Points, in no order, along strands that fork and pass close to each other.
In the rows, zero is written as 128.
Points whose rows are less than 167 apart are linked; no others are. Some points are linked to none.
K655: [171  69 154 128 136  43  93 105 118 145 106 112 110 135 115  85 110 121
 140 115 159  92 119 115 179  83 136 107 144 151 102 102  92 137 135 147
  98 107 108 125 212 147 120  97  61  95]
K425: [148 111  86  87 116 154 135 162  93 146  79 116 170 146 135 120 117 155
  76 137 132 146 120 114  99 149 105 138 122 166 107 104 159 171 136 150
 116 103 168 121 106 137 140 107 152  83]
K260: [169  95 190 107 130  97  96 112 121 119 107 123 108 134 104  81 135 113
 133 111  97  84 105 107 161  85 122  87  79 137  82 101 128 167 155 142
  87  96 128 147 177 129  99 124  95 102]
K40: [ 88 168 110 141 134 163 141 154 111 108 109 118 154 121 147 174 127 159
 132 142 127 130  96  99 102 157 137 157 110 118 158 158 158 150  82 142
 138 138 154  95  87 130 145 137 135 145]
K688: [119 119 117 156 114 120 129 151 108 144 122 159 133 142 120 102 142 141
 119 131 158 148 136 128 149 120 150 105 123 159  96 110 113 147 139 116
 159 108 149 177 128 153 128 104 100 103]
K21: [146 120 106 121 175 108 140 111 131 178 122  97 141 166  87  82  99 144
 116 120 117 171 129 102 141 122 118 109 166 126 166 138 134 132 125 178
  84 132  94 108 171 113 164 136 142 180]
K489: [ 70 132 179 122 162  84 111  93 157  92 130  94 133 138 140 116 131 128
 110 163 117 127  96  76 154 124 145 141 103  92 188 154 134 145  85 172
 105 108 115 102 121 107 138 154 131 150]
K197: [109 133 191 174 150 103  87  96 117 141 134 112  88 119 107 140 136 122
 171 123 114  89 102  82 167 119 144 104 107 126 136 148 154 151 108 167
 132 129  76 119 117 111  92 189 139 204]
K985: [103 122 176 190 131  92 141 130 162 127 128 150 106 151 132 106 164 187
 136 125 133 124 137 136 186 132 141 108 108 137  68 147 105 161 149 177
 156 105 135 192  82 179 139 163 128 128]
K480: [148 144 152 112 145 130 108  98 132 134 112 125 113 108 123 105 108  72
 110 136 154 123 125 109 140 128 112  89 193 107 187 136 115 119  85 132
 147  85 116  66 204 116 165  84 102 157]
K434: [ 85 144 124 162 147 109 133 141 106 106 138 131 102 141  90 126 133 126
 189 173 144 117 100 123 149 139 182 120  82 132 129 141 147 182 105  84
 137 179 162 122 148 112  92 119  96 139]
K74: [158 171 116  84  94 186  93 113 121  71 144 127 115  83 143 182 124  80
 166 130  92  86 111 147 105 135 134 158  99 115 169 150 148  96  91  91
  98 151 140  76 179 102  87 118 125 181]
K30: [164 117 102 108 115 141 117 127 130 135 147 140 135  91 133 131 105  83
  78 113 162 158 144 129 125 109 114  90 163 143 160 112 107  73 136  89
 148  96 116 158 167 119 134 105  77 122]
K371: [150 166 111  94 106 186 109 133 100 101 151 158 126 108 132 146 131  94
 158 153  89 103 100 163 116 134 138 131 105  99 136 117 110 117 119  67
 132 131 180  99 189 107  97  94 146 127]
K634: [170 157  76 112  87 177 126 129 140  95 174 157 148  92 158 183 121 113
 101  78 138 129 154 147 103 111 131 154 121 132 144 102 100  53 175 104
 119 169 131 164  99 137 105 141 124 117]
K509: [126 143  78 135 157 162 167 122 108 132 188 156 140 161 159 130 144 161
 184 122 102 116 140 168  99 124 147 170 103  95  97 126 107 123 182 129
 118 201 114 115  62 123 137 159 197 103]
K873: [104 131  77 126 158 144 151 125 127  95 181 122 134 148 103 108 135  96
 152 157 107 150 139 145  88  98 130 131  84 121 150 122 166  92 152  29
  96 188 128 132 115  67  90 126 117 128]
K364: [112 203  99 106 140 156 123 109 135  93 134  73 100 152  98 128 116 163
 109 183 164 121 114  77 142 118 189 123  63 110 197 140 151 131 113 158
  72 143 128 134 133 105  79 194  73 143]
K306: [104 119 106 114 112 156 102 143 108  91 127 120 116 118  88 103 144 105
  96 157 150 147 101 133 100 102 124  96  76 147 136 109 160 148 138  44
 123  90 158 153 122  87  92  76 108  85]
K744: [161 189 138 104 104 195 108 119 104  94 145 168  92 119  98 121 153 111
 116 125 119 119 113 143 174 129 149  68  79 107 129 120 113 127 152 111
 146  88 152 158 157 121  91 136 115 146]
K700: [114 184 107 152 123 149 138 144 133 137 166 182 129 156 185 150 152 147
 102 113 138 152 160 183 130 140 162 168 152 105 116 139  58  97 138 119
 196 162 129 194 108 137 168 137 144 113]
K863: [156 131 105  85 106 216 139 157  75 150  98 142 136  92  59 149 104  95
 129 109 127 184 108 150  79 130  90  78 140 155 132 106 165 147 127  81
 134  95 147 122 111 101 115  96 144 142]
K435: [103 140 146 116 158 121 140 136 141 150 145 145 129 201 181 107 161 181
 101 141  98 139 134 161 143 158 141 159 116  87  67 138  92 162 148 172
 157 102 147 158  89 142 172 120 193  94]
K431: [164 140 115 101 142 143 116  97 126 123 169 122 133 138 108 109 126 152
 112 125 141 116 138 100 178 116 171 110 105 110 156 127 106 119 167 201
  96 137 112 132 134 127 119 183 134 152]
K353: [ 97 117 116 107 124  96 117 104 177  72 169  97 156 125 169 140 120 137
 124 141 129 122 123 114 135 139 167 208  96 116 135 139 119 109 131 140
 109 170 158 129  99 161 128 143 131 100]
K161: [144 187  58 100 123 207 156 146  91 155 122 145 143 163 125 137 133 137
  79 122 123 195 166 151  71 136 123 122 142 127 144 117 123 104 146  79
 145 141 124 160  81  78 143 125 163 124]
K801: [151  91 166 130 117 129 110 153 130 123 140 164 134 134 142 131 168 138
 132 103  53  91 130 155 103 127  95 151 103  91  32  91 139 130 178 115
 136 116 133 152  95 138 114 107 202  78]
K407: [110 144 223 156 137  96  93 132 136 133  60  77 100  98 113 123 134 138
 147 137 120 115 105  88 194 126 119  67 107 143 111 128 135 182  88 148
 146  38 124 121 147 136  95 154  78 142]
K140: [ 81  97 111 169 107  60 121 111 161  99 136 100 122  93 162 166  97  92
 155 135 177 105 124 117 148 148 143 189 170 138 140 145 114 109  87 120
 155 188 152 115 147 161 118 119  84 123]
K781: [ 94  63 171 137 139  63 137 142 145 169  92 111 146 157 153  92 143 146
  91 115 182 130 126 117 108 124  93 132 182 180 106 108 123 155 112 179
 127  80 118 120  92 153 195 100 129 104]
K401: [107 146 246 163 153 107 110 125 163 138  62  98 112 119 116  84 141 114
 140 114 104 117 119 105 166 133  85  74 145 110 108 125 148 162  81 156
 142  47 105 107 143 141 150 129 122 159]
K904: [143  68 209 106 133  66 103 111 165 108 125 128 144 137 128  78 155 133
 118  98  93  98 117 113 162  94  96 121 112 118  82 110 125 129 153 165
  89  86 112 158 119 142 148 129 140  98]
K698: [149  92 171 185 147  49 108 153 120 181 131 138  93 150 114 112 118 164
 177 115 138  81 103 123 170 139 149 125 146 135  69 112  99 143 114 175
 135 157 115 142 177 159 137 122 137 140]
K619: [121  98 153 112 118  78 130 101 175 142 169 148 141 122 156 118 134 107
  87 122 191 135 181 156 120 119 126 147 195 112 178 121  57  72 131 115
 180 126 128 138 155 129 183 101 131 110]
K4: [121 127 194 171 130 107 115 117 122 114 145 140  82 120 106 142 158 110
 204 130  88  48 108 111 143 129 129 109  94 103 108 146 174 137 132 137
 136 158  90 103 102 116  86 169 150 177]
K891: [179  91 137 113 127 138 127 153  93 163  73 121 137 119  91  97  94 118
 157 117  95 102 114 135  91 113  79 119 154 133  84  87 159 157 133 104
 103 125 134  71 205 122 119  61 145 110]
K236: [107 137 164 143 132 146 132 168 156 154  94 121 159 133 188 186 122 154
  98 123 139 132 106 114 122 186  99 151 178 139 145 130 109 149  91 202
 180  95 129 106  88 157 180 152 154 151]
K422: [130 123 113 117 113 119 132 116 147 117 163 164 151 106 198 169 129  74
 135 120 104 122 137 170  94 120  99 192 183  74 155 142  92  71  94  74
 137 167 130  90 151 113 154 116 158 113]
K796: [ 79 165  76 176 163 124 178 139 134 144 131 118 117 145 137 108 109 149
  97 171 198 157 161 121 132 137 159 128 145 155 175 150 117 107  75  99
 157 160 142 155 150 133 150 119  60 123]
K567: [121 109 121 102 168 129 132 111 116  98 173 131 131 162 133  90 136  63
 156 159  65 140 111 134  81  95 135 129  83  89 129 143 156 112 130  67
  80 138 121  91 149  73 107  79 144 118]
K605: [148 116 162 142 125 120 123 171 101 153 117 182 124 156 149 121 149 128
 144 111  78 102 122 163  86 123  93 147 146  83  29  89 110 146 145  87
 163 131 126 124 132 121 125  76 189  73]
K237: [103 155  76 131 122  97 119  80 158  77 152  53 114 127 121 134 104 160
 159 138 175 131 136  94 142 141 191 192  92 129 149 149 159 125 135 168
  84 234 122 130 102 142  90 196  87 135]
K227: [118 104 129 122 102 120 107 104 113  98 128  82 124  97  95 155 102 121
 132 143 159 117 123  75 143 104 137 117  67 177 158 154 159 138 122 149
  76 134 117 133 105 110  86 171  60 149]
K253: [165 112 156 127 119 105  94 102 126 126 132 146 116  90 134 140 113  63
 139 125 132  87 117 129 150 116 108 112 180 103 146 133 107 109  97 125
 138 112 111  87 225 125 132  88 119 142]
K856: [105 161 168 149 106 154 147 143 120 114 116 175 120 134 132 133 179  84
 130 131  60 132 119 155  96 126 101 128 117  73 100 150 148 137 108  66
 173  91 138 122  78 111 150  99 191 109]
K872: [132 111  72 112 115 148 148 172  84 179  56  99 151 135  96  86 121 134
  81 132 163 178 126 125  77 128 111  96 150 195 108  95 165 180 133 106
 133  77 153 117 120 139 127  73 118  83]
K418: [163 111 100  94 118 165 146 146 108 178 129 138 147 187 145 152 134 146
  85  97 124 162 135 138  94 140  74 142 187 174 108 127 116 127 169 187
 129 121 122 152  50 115 166 158 194 127]
K66: [115 135 121  75 141 161 118 133 114  80 152 139 124 135 132 121 141  78
 165 184  77 107  95 161  97 119 145 138  75  97 119 117 147 144 129  51
 111 126 170  92 156  97  76  80 157 108]
K292: [134 133 171 133 124 148 144 192  79 168  66 174 122 155 113 115 151 135
 167 110  89 127 117 172  58 136  81 120 150 113  36  90 137 188 123  68
 165 138 132 134 101  95 150  64 185  82]
K38: [ 90  58 162 116 129  59 125 111 173 138 135 115 146 126 149  99 145 122
  90 129 193 132 154 126 118 114 111 136 178 132 163 117  88 112 127 134
 148  95 128 127 119 141 188 101 120 100]
K610: [133 114  91  88 118 132 135 149 109 174  89 111 155 187 161 115 138 142
  48 125 128 167 130 137  87 142  90 143 176 165 107 106 130 163 145 145
 148  94 137 145  78 121 164  96 178  74]
K347: [103 144 146 176 126 153 153 162  96 157  85 143 122 108 120 119 130  86
 154 131 134 133 110 126  99 144  95 107 174 132 125 138 153 162  68  95
 169  88 146  78 126 118 159  70 139 139]
K312: [155 142  64 132 116 151 137 126 117 110 154 147 124  94 133 196 115 111
 206 110  94 102 152 157 103 120 135 158 134 115 145 123 131  82 152  63
  96 231 120  91 159 125  70 159 142 163]
K558: [136 118 152 141 126 149 162 163  89 124 125 170 134 102 108 167 141 142
 197 128 103  87 109 133  94 138 112 127 101 135  81 115 165 167 131 101
 134 159 145 109  96 104 118 127 166 138]
K433: [129 112 130 105 130  64 101  80 156 131 141  87 129  95 143 141  83 141
 118 141 201 118 136  96 180 142 153 130 167 134 200 121  85 117  92 149
 140 143 130 121 197 146 120 143  60 129]
K943: [148 127 159  94 130 121 110 122 128 116  81 107 125 152  94  81 135 149
  69 158 151 162 118  90 158 103 150  68 113 146 151 117 107 160 127 187
 116  38 140 164 129 137 134 152  68  98]
K410: [ 83 130  95 173 141 120 158 143 101 171  88 134 134 128 164 137 122 118
 138 144 163 130 147 124 114 148  98 141 203 146 144 135 120 148  69 109
 173 110 139  67 119 132 165  79 125 120]
K112: [101 188  86  99 136 149 154 126 140 118 164 138 153 164 206 149 141 150
  99 148 128 146 140 154 101 148 158 200 126  84 130 130  84 108 117 105
 158 143 162 146  89 137 148 114 152  64]
K444: [ 81 134 139 143 162 100 138 133 130 154 130 145 122 205 157  44 172 168
  91 140 122 157 140 155 135 112 152 136 122 120  76 143  97 162 146 143
 152 103 120 173 116 129 178  93 169  86]
K927: [166 131 209 126  97 152 130 165 112 157  82 149 104 111  72  90 135 106
 155  71 115 153 121 142 137 126 107  30 122 157  70 104 172 140 140 130
 140  27 115 161 114 150 114 123 101 131]
K11: [172 158 170 112  91 152 125 147 143 150 106 166 124 124 141 141 160 133
  78  86 110 146 145 152 164 149 120  84 148 125  92 128 101 132 160 166
 182  56 131 180 105 174 137 146 160 134]
K816: [191 145  62 112 115 185 133 124 135 118 150 139 137  82 134 155  97  97
  93  93 119 159 161 153 100 109 104 119 135 135 169 102 131  43 149  56
 128 148 129 143 172 104 103 134  94 139]
K848: [ 74 169 181 173 150 120 110 141 122 118  83  96 109 132 108 112 135 163
 131 178 140 119  86  77 176 146 160 101  83 139 129 133 142 208  80 142
 142  89 154 124 135 145  99 147  97 140]
K728: [121 116 134 149 104 121  99  79 120 110 154  86  90  85  93 147 126 108
 157 125 164  93 130  89 159 101 161 115  79 175 160 155 144 125 151 157
  99 167  62 139  70 124  74 220  61 159]
K664: [ 70 151  52 174 145 128 175 146 104 159  94 110 126 132 133 121 112 141
 129 170 178 146 151 125 126 157 129 131 170 152 171 143 129 134  72  78
 162 139 154  85 159 130 149 100  91 120]
K333: [ 98 165  80 146 163 119 159 133  96 132 145 129 126 151 103 147 122 155
 208 166 122 123 102 135 127 153 166 148  98 112 129 147 159 169 102  93
 116 201 142  91 144 101 107 137 147 148]
K491: [123 155  67 146 119 146 109 104 123 121 116  81 129  74 120 189 102 174
 154 103 146 128 132  95  95 131 137 166 127 154 188 161 181 106  92 166
  81 177  86  94 113 146  98 175 115 188]
K82: [121 119 180  65 121 145 123 103 173  87 140 131 157 128 140 131 128 118
  68 115 113 138 120  98 115 116 106 140 124  86 176 143 124 105 138 172
 113  89 116 127 100 121 171 136 156 135]
K775: [120 126 122 139  99 157 112 155 104 130  87 131 118 127  91  87 151  76
  79 119 136 184 118 135  83 108 121  78 135 154 125 113 155 134 140  58
 162  61 125 172 101  97 137  63 127  96]
K215: [102 103 134 126 103 151 127 145 104  90 121 125 134 105  78 126 150 120
 121 147 143 143 101 106 127 113 133  89  45 168 121 130 180 173 149  84
 118 104 155 158  77 117  83 126  95 105]
K255: [105 119 167 192 109 114 144 115 152  99 150 174  98 140 108 117 175 143
 163 116 104  93 144 141 158 105 127 100  82 122  76 153 139 139 180 121
 153 123 109 178  61 158  95 164 140 134]
K713: [139 130  66 118 112 178 158 125 128 136 122 102 164  94 109 175 103 162
 115 104 147 138 157 103  94 122 113 150 126 156 183 147 169  88 143 166
  72 161 101 121  85 142 127 173 106 148]
K128: [106 137 109 153 157 132 152 143 119 155 171 156 127 186 173 132 141 184
 149 123 118 132 131 174 131 154 131 172 120 112  76 142  95 151 153 171
 144 152 129 136  72 132 173 156 187 116]
K925: [115 161  64 103 133 127 116  78 104 107 143  58 103 130  94 130 118 166
 159 179 157 119 130  98 138 140 195 162  57 122 154 154 179 159 133 149
  65 206 128 110 153 124  51 200 115 147]
K77: [105 169  88 107 145 164 139  92 140  85 168  84 128 120 166 137 155 140
 185 134 111 101 131 129  87 126 177 179  93  96 163 162 170  99 127 137
  69 195  96  74  69 128 108 152 151 128]
K596: [143  95  60 118 135 109 110 106 132 120 116 110 120  93 132 114  97 107
 107 157 149  99 157 144 134 114 116 136 161 129 143  88 108 122 142  60
 127 123 163  67 227 137  94  71 100 100]
K828: [123 130  92 171 115 134 142 141 110 105 158 156 107 112 118 179 103 100
 190 128 126 114 128 155 123 133 146 146 126 128 127 121 128  99 132  55
 142 225 141 134 147 133  79 132  97 147]
K445: [ 65 163 166 149 155 105  83 112 142  84 122  78 115 132 142 139 132 151
 154 173 114 106  84  74 156 159 172 168  70 106 153 151 165 175  73 163
 136 121 133  94 122 126 103 164 133 159]
K729: [114 134  41  90 137 112 146 121 141 140 145 106 169 142 213 145 107 165
  88 149 135 145 165 169 118 154 125 220 158 100 133 113  79 121 131  85
 137 166 156 107 143 145 139 111 155  45]
K924: [ 95 184  78 140 146 154 152 116 136 104 143 102 137 138 160 156 141 184
 150 140 131 118 121 114 100 142 157 189 103  91 154 152 152 121 111 153
  97 179 117  99  55 140 144 159 154 136]
K580: [152  73 164  92 135  99 111 114 149 118 140 131 161 143 129  95 130 107
 112 103 100 111 117 111 128  99  88 136 129 126 113 127 133 111 146 164
  81 114 121 124 135 116 161 106 156 139]
K793: [121 156 123 131 109 135 121 124 137 114 131  92 128  91 124 173  89 139
 111 130 190 147 137  79 148 121 159 118 115 155 199 128 132  92 101 158
 118 131 118 159 106 146 111 177  33 150]
K898: [134 143 154 146 110  95 110 112 166  96 176 186 103 127 167 146 139 110
 137 121 123 107 139 160 196 140 171 146 125  91 110 133  60 112 153 131
 184 154 146 179 142 167 112 144 126 121]
K686: [166 106 215 134 104 142 113 149 119 157 106 120 112  85  93 127 127 120
 164  74 106 110 130 100 161 133  97  47 120 153  77 113 168 124 144 188
 120  60 107 137 105 146 107 148 107 153]
K287: [ 99 114 148 207 142  76 127 123 157 105 157 137 107 144 131 121 128 182
 172 131 138 116 110 131 184 157 168 160 110 137  69 150 114 160 150 179
 149 163 140 165  68 160 142 178 134 135]
K207: [121 106 127 145 120 119 147 174  84 175  71 131 133 137  95  76 138 135
 138 119 178 142 119 134 102 122 134  78 140 194  80  93 154 178 129 118
 140  73 144 128 138 146 131  77  88  93]
K305: [124 113  71  69 111 150 125 125 137 102  96  96 178 112 147 133 103 150
  62 165 140 131 125 102 107 143 123 176 110 128 161 128 142 142 117 139
 111 107 170 105 133 141 137  95 127  72]
K459: [157  70  80  73 149  87 121 105 159 139 131 101 165 138 123  74 105 128
  42 129 151 160 163 130 121  95 111 123 146 146 151  86 103  94 174 106
  99 115 120 144 180 124 135 103 106  81]
K920: [145 178 170 126 105 140 120 118 154 103 133 167 114 125 135 118 155 132
  80 121 123 147 141 136 196 129 141  79 118 105 125 138  86 123 153 142
 178  53 153 188 133 163 117 149 120 124]
K365: [132 175  97 115 101 223 144 154  84 115 125 164 130 123 101 149 150 124
 131 118 133 157 127 153  69 131 118 109 114 127 141 124 146 127 138  72
 151 126 131 148  67  88 131 123 153 133]
K745: [132 124  85 149 172 109 160 137  92 171 120 120 138 147  78 119 115 171
 181 144 110 134 118 122 122 137 134 124 104 132 112 135 165 168 125 140
  94 182 126  99 149 102 120 136 152 159]
K940: [ 95 148 138 163 143 185 159 174  89 150  83 131 146 125 116 149 128 143
 142 135 122 147  96 105  89 158 102 115 136 140 130 137 166 174  76 136
 150 112 145  91  71 108 157 130 153 160]
K454: [120 150 127 145  86 153 120 139 122 119 137 180 142 118 173 151 156  75
 117 125  91 138 131 160  88 123 103 169 162  79 122 129 111 103 105  56
 178 128 138 124 107  99 154  93 170  92]
K9: [ 80 137  91 156 165  94 173 142 158 157 141 114 135 183 138 101 115 178
  81 156 185 176 153 127 130 124 142 149 149 157 164 156 101 105 114 157
 134 163 129 183 110 130 187 159 102 136]
K648: [146 111 115 164  84 131 126 138 134 126 158 166 139  92 159 200 115 120
 142  75 147 116 143 146 142 136 137 154 144 154 110 120  92  80 145 133
 152 164 138 160  85 170 127 152 116 128]
K711: [162  79  67 128 129 129 115 129 103 137 108 111 141  68 118 161  78 131
 151 137 101 110 128 141 141 153 121 154 135 157 129 107 128 143 131  88
 111 162 154  82 223 145  69 106 119 118]
K97: [113 164 146  71 126 154 132 116 164  86 109 118 131 137 124 121 128 132
  47 156 120 149 113  98 115 126 135 121 117  80 208 142 129 110 118 167
 128  67 129 146 100 116 157 145 107 110]
K464: [184 137 140  88 110 164  94 126  99 127 122 143 111 114  90 104 120 114
 111 133 129 128  95 125 159 122 138  71  99 135 121 110 118 143 149 125
 117  78 152 143 182 129 109 110  96 124]
K743: [ 82 137 165 189 114 129 141 110 159  86 157 158 110 121 138 144 185 119
 147 118  97 109 134 126 145 111 108 124  99 105 123 177 156 116 144 112
 145 114 110 142  36 146 126 172 158 152]
K165: [156 150  72 102 135 155 141 117 147 105 171 145 147 102 183 175 108 105
 166 106  66 140 167 177  85 126 107 189 146  76 142 116  95  46 134  56
  85 200 115  88 159 115 108 148 155 124]
K119: [138  97 123 130 117 151 129 122  91 134 128 109 141 113  62 124 119 145
 148 147 166 132 127  85 136 110 142  77  68 174 133 130 173 171 150 157
  85 130 123 143 107 109  87 156  82 137]
K232: [105 154 133 114 140 140 139 101 170  95 202 156 121 157 155 113 168 132
 115 126 118 130 161 149 145 121 169 149 101  74 144 146  97  86 170 135
 126 136 106 172  74 131 142 158 159 128]
K134: [141 144 192 151 150 119 135 133 108 157 102 166 100 180  91  47 145 117
 138  96 102 143 119 139 155 106 127  74 132 115  98 124 117 140 141 151
 119  95  96 150 155 116 158 107 131 154]
K998: [111 151 108 128 122 111 123  90 170  69 172 101 115 131 156 151 126 128
 158 120 146 107 126 119 151 146 187 189 104 116 138 128 110  97 142 162
 116 220 132 149 106 153 102 165 108 140]
K471: [164 103 157 132  69 151 126 170 121 153 108 160 142  74 147 168 136 111
 106  84 120 140 129 136 131 146 106  97 130 167  76 111 134 117 138 144
 170  62 141 159  87 173 115 124 129 108]
K465: [148  68 169 125 141  88 132 151 131 188  82  99 162 122 129 111 111 146
 124  99 130 103 115 108 115 146  86 133 191 174  83 105 142 143 102 206
 102 107 122  95 144 138 180 103 162 135]
K543: [141 116 175 148 134  66  79 110  89 168 130 102  74 110  96 145 114 114
 173 125 122  82  99  88 164 118 147 105 112 147 110 135 136 146  80 148
 125 137  89 125 187 117  74 157  94 179]
K767: [115 158 196 148 130 139 151 157 106 132  82 164 114 153  91  95 176 127
 145 111  87 127 110 164  97 131 102  88 108 101  50 120 179 173 129  79
 156  92 125 141  95 108 147  89 176 117]
K574: [134 202  92 104 110 159  99  97 131  82 129  89 109  82 143 196 120 128
 156 116 117 104 126 108 105 138 144 169 124 123 199 164 154  91  80 135
  90 167  95  93 162 118  86 145 106 205]
K374: [117 133 121 127 171  97 143 123 166 164 129  95 149 170 114 118  99 170
  87 144 170 174 143  88 141 133 149 108 163 141 205 141  94 104 119 201
 112 122 103 153 148 114 172 178 103 180]
K741: [144 158  59  99 144 167 156 140 114 167 111 129 125 180 129  76 125 120
  36 140 126 201 180 164  84 126 113 115 173 132 146 121 111  94 131  79
 162 121 113 162 150  77 168  84 152 103]
K122: [ 90 121 163 190 104 129 123 115 128  82 140 130  98  78 129 182 162  99
 188 105 119  71 123 123 139 121 128 122  86 147 120 167 173 127 133 126
 140 164  95 116  53 142  80 181 120 175]
K639: [144  74 233 172 126  91 108 140 150 151 111 136 116  96 126 142 138 137
 159  84  88  80 118 115 140 153  78 100 146 127  62 124 153 116 111 185
 119 100 106 136 112 142 147 148 157 163]
K219: [121 162 171  91 148 149 128 119 175 108  89 116 124 160 106  95 124 155
  54 175 129 159 116  82 155 125 146  83 124 105 192 119  94 134 127 207
 142  45 121 155 126 126 152 162  92 121]
K379: [153 105 149  72 140 101 125 111 144 166 130 137 142 167 146  83 133 100
  95 112 128 149 147 161 117 110  83 146 205  88 127 114  73 119 142 148
 143 101 117 101 167 119 200  63 177 109]
K340: [ 89 126 160 122 175  93 123 113 142 137 117 102 143 159 154  87 136 136
 115 167 128 132 106  98 152 142 128 151 149  99 160 140 123 157  80 168
 136  96 131  76 151 122 169  96 156 136]
K473: [120 130  86 114 136 181 154 114 119  87 166 126 147 113 118 134 151 120
 180 138 105 108 136 140  76 103 133 154  80 116 149 144 171 120 158  89
  72 191 113  89  79  99  99 137 159 130]
K780: [144 125 183 128  97 102  99 115 169  80 162 181 115 106 178 176 151  80
 143 126 102  85 126 158 159 140 137 161 142  74 126 139  94  95 121 127
 148 151 138 124 151 161 120 140 143 126]
K908: [156  70 143 138 125  49 112 127 141 173 130 129 127 127 133 114 105 141
 142 127 180  94 136 129 182 134 153 128 175 143  99  99  70 134 129 172
 146 124 139 133 190 182 143 105 119 116]
K680: [132 150  68 117 165 136 156 121 147 132 153 121 143 152 143  77 118 116
  64 156 131 175 164 157  90 107 121 143 133 106 162 118 113  70 130  40
 136 141 130 151 174  80 131  91 137  90]
K994: [161 131 156 119 102 157 116 152 110 155  89 153 108 120  92  85 137  88
  99  90 132 191 135 141 131 108 133  42 139 166 104 117 139 118 150 121
 153  26 108 180 113 143 137 106  97 127]
K64: [ 99 121  73  86 123 136 131 119 146  83 143  96 170 117 168 154 109 129
 111 148 112 130 134 129  93 141 129 204 102 115 149 134 153 110 114  88
  84 170 158 103 125 135 100 113 130  90]
K541: [146 174 114 104 111 119 122 109 186  92 150  91 119  98 148 178 101 168
 112 109 191 126 158 103 140 133 174 162 125 123 190 126 103  74 127 189
 112 187 107 156 102 162 121 179  74 148]
K171: [ 87 152 176 152 171 107 137 123 134 125 103 132 116 200 110  31 164 154
 118 142 109 147 119 128 162 103 149  86  96 119 108 145 126 161 139 146
 115  89 114 167 133 120 160 120 118 118]
K919: [160 100 108 149 151  91 131 131 109 170 145 131 133 157 105 118 105 151
 170 122 107 113 118 122 152 129 128 131 140 121 108 124 121 127 139 160
 105 170 116 112 172 116 132 127 169 163]
K675: [174 116  61  84 116 201 166 151  85 164  96 117 158 102  77 150  83 129
 118 100 109 187 149 127  87 141  82 102 151 162 145 125 172 122 143 123
  93 124 127  91 117 117 136 141 139 146]
K413: [135 114 142 113 128 120 129 169 132 186 131 150 128 187 191 160 154 155
  91  94 142 149 140 184 124 156  88 158 209 172  92 137  72 147 154 184
 163 106 126 173  80 126 187 136 186 118]
K378: [104 138 153 145 121 103 133 114 163 113 178 180 118 136 174 124 151 106
  99 129 155 130 165 171 155 131 159 149 162 107 144 131  54  83 126 109
 193 146 136 173 152 143 162 111 119 109]
K93: [ 87  92 137 181 120  79 128 118 177  83 184 139  97 153 155 148 139 140
 175 116 126 114 118 162 160 141 147 191 126 117  71 145 104 116 163 146
 150 188 140 165  55 159 145 160 149 126]
K622: [139 115 175 146  93 111 100 121 138 100 141 164 112  80 148 178 135  61
 146 117 114  82 106 127 148 133 125 131 137 100 136 149 123 110  98 121
 144 126 126 108 170 129 111 118 110 156]
K725: [101 125  39 133 142 125 150 122 120 131 125 122 128 121 140 102 126 131
 106 170 169 130 160 135 124 127 122 144 153 125 142  96 123 142 114  46
 143 117 166  77 184 130 113  72 108  77]
K658: [180 111  72  88 103 190 148 123 119 152 124 103 161  86 105 165  76 130
 101  90 123 168 152 105 110 132 103 101 153 171 171 134 153  83 144 166
  86 118 106 116 139 125 132 157 109 175]
K127: [162  89 101 108 120 124  97 149  96 130 128 115 113  88  86 151  85 112
 161 148 139 103 103 141 144 120 125  93 101 159 114  96 128 151 151  74
 101 153 157 100 231 132  43  99  78 136]
K617: [182  84 100  85 120 136 127  98 138 141 127 115 154  89 118 143  76 109
  87 107 120 157 147 119 125 125  88 112 170 145 179 136 126  77 131 143
  98 116 113 110 180 125 144 130 101 152]
K946: [107 111 113 169 131  97 131 151 112 114 150 153 118 142 112 120 133 103
 162 151 129 107 114 144 140 118 140 125 107 138  97 121 125 143 133  70
 146 177 151 133 147 132  98  97 107 111]
K623: [137 119  86 156 168 137 175 126  90 168 157 150 138 151 112 131 133 182
 224 135 107  99 124 155 101 126 134 138 118 120  86 131 142 161 174 137
 111 213  99  91  87 101 135 161 201 137]
K6: [160  82 104  86 127  96 132 128 144 150 108 105 163 139 107  85 107 149
  65 141 170 160 136  86 142 108 135  97 129 165 147 109 112 130 145 179
  93  98 139 156 147 143 151 140  90  94]
K842: [159 105 123 112 110 104  92 111  83 160 123  80  78 107  72 147  93  97
 169 148 135 111  97 111 158 102 147  82  88 166 124 136 138 150 120 105
  92 135 105 120 204  99  65 140  57 177]
K706: [157  62 205 120 106 105 115 150 145 162 104 126 147  88 151 155 126 125
 122  86 113  89 131 132 116 155  58 139 181 143  78 117 124 120 109 181
 125 101 126 111 118 151 184 116 172 130]
K69: [129 176 224 154 152 138 132 134 155 156  75 139 108 170 105  68 142 119
 118  95  85 154 124 141 154 148  94  58 163 123  90 125 130 157 123 163
 151  48  98 139 116 145 174 131 147 161]
K765: [166  51 121 127 126 115 111 120 123 113 130 129 137  97 111 156  94  79
 154 114  71 101 130 131  89 101  65 148 141 130 132 149 148  91 139  93
  79 162 100  79 189  94 107  99 130 159]

Follow the links from the first point to the second, and from the first to the third. Name the last point that the two ways share.
K828, K940, K711 | K664
K227, K580, K347 | K919
K801, K374, K904 | K919
K127, K418, K863 | K664
K745, K856, K305 | K946
K680, K347, K648 | K658
K698, K171, K353 | K745
K312, K127, K401 | K745
K648, K741, K74 | K658
K306, K767, K908 | K946

A fork is a point with three links. Follow the links from the first point to the second and name the forks in between, in order.
K920, K434 | K260, K919, K745
K781, K925 | K227, K998
K127, K11 | K664, K919, K260
K898, K305 | K378, K227, K998
K924, K454 | K664, K919, K745, K946
K6, K11 | K260
K353, K312 | K425, K946

A fork is a point with three links, a tip a point with one. Leave the first point through the second and follow the links. Name the first fork or tip that comes.
K686, K927 | K227
K445, K848 | K745
K459, K6 | K260
K985, K255 | K664
K946, K828 | K801
K924, K77 | K658
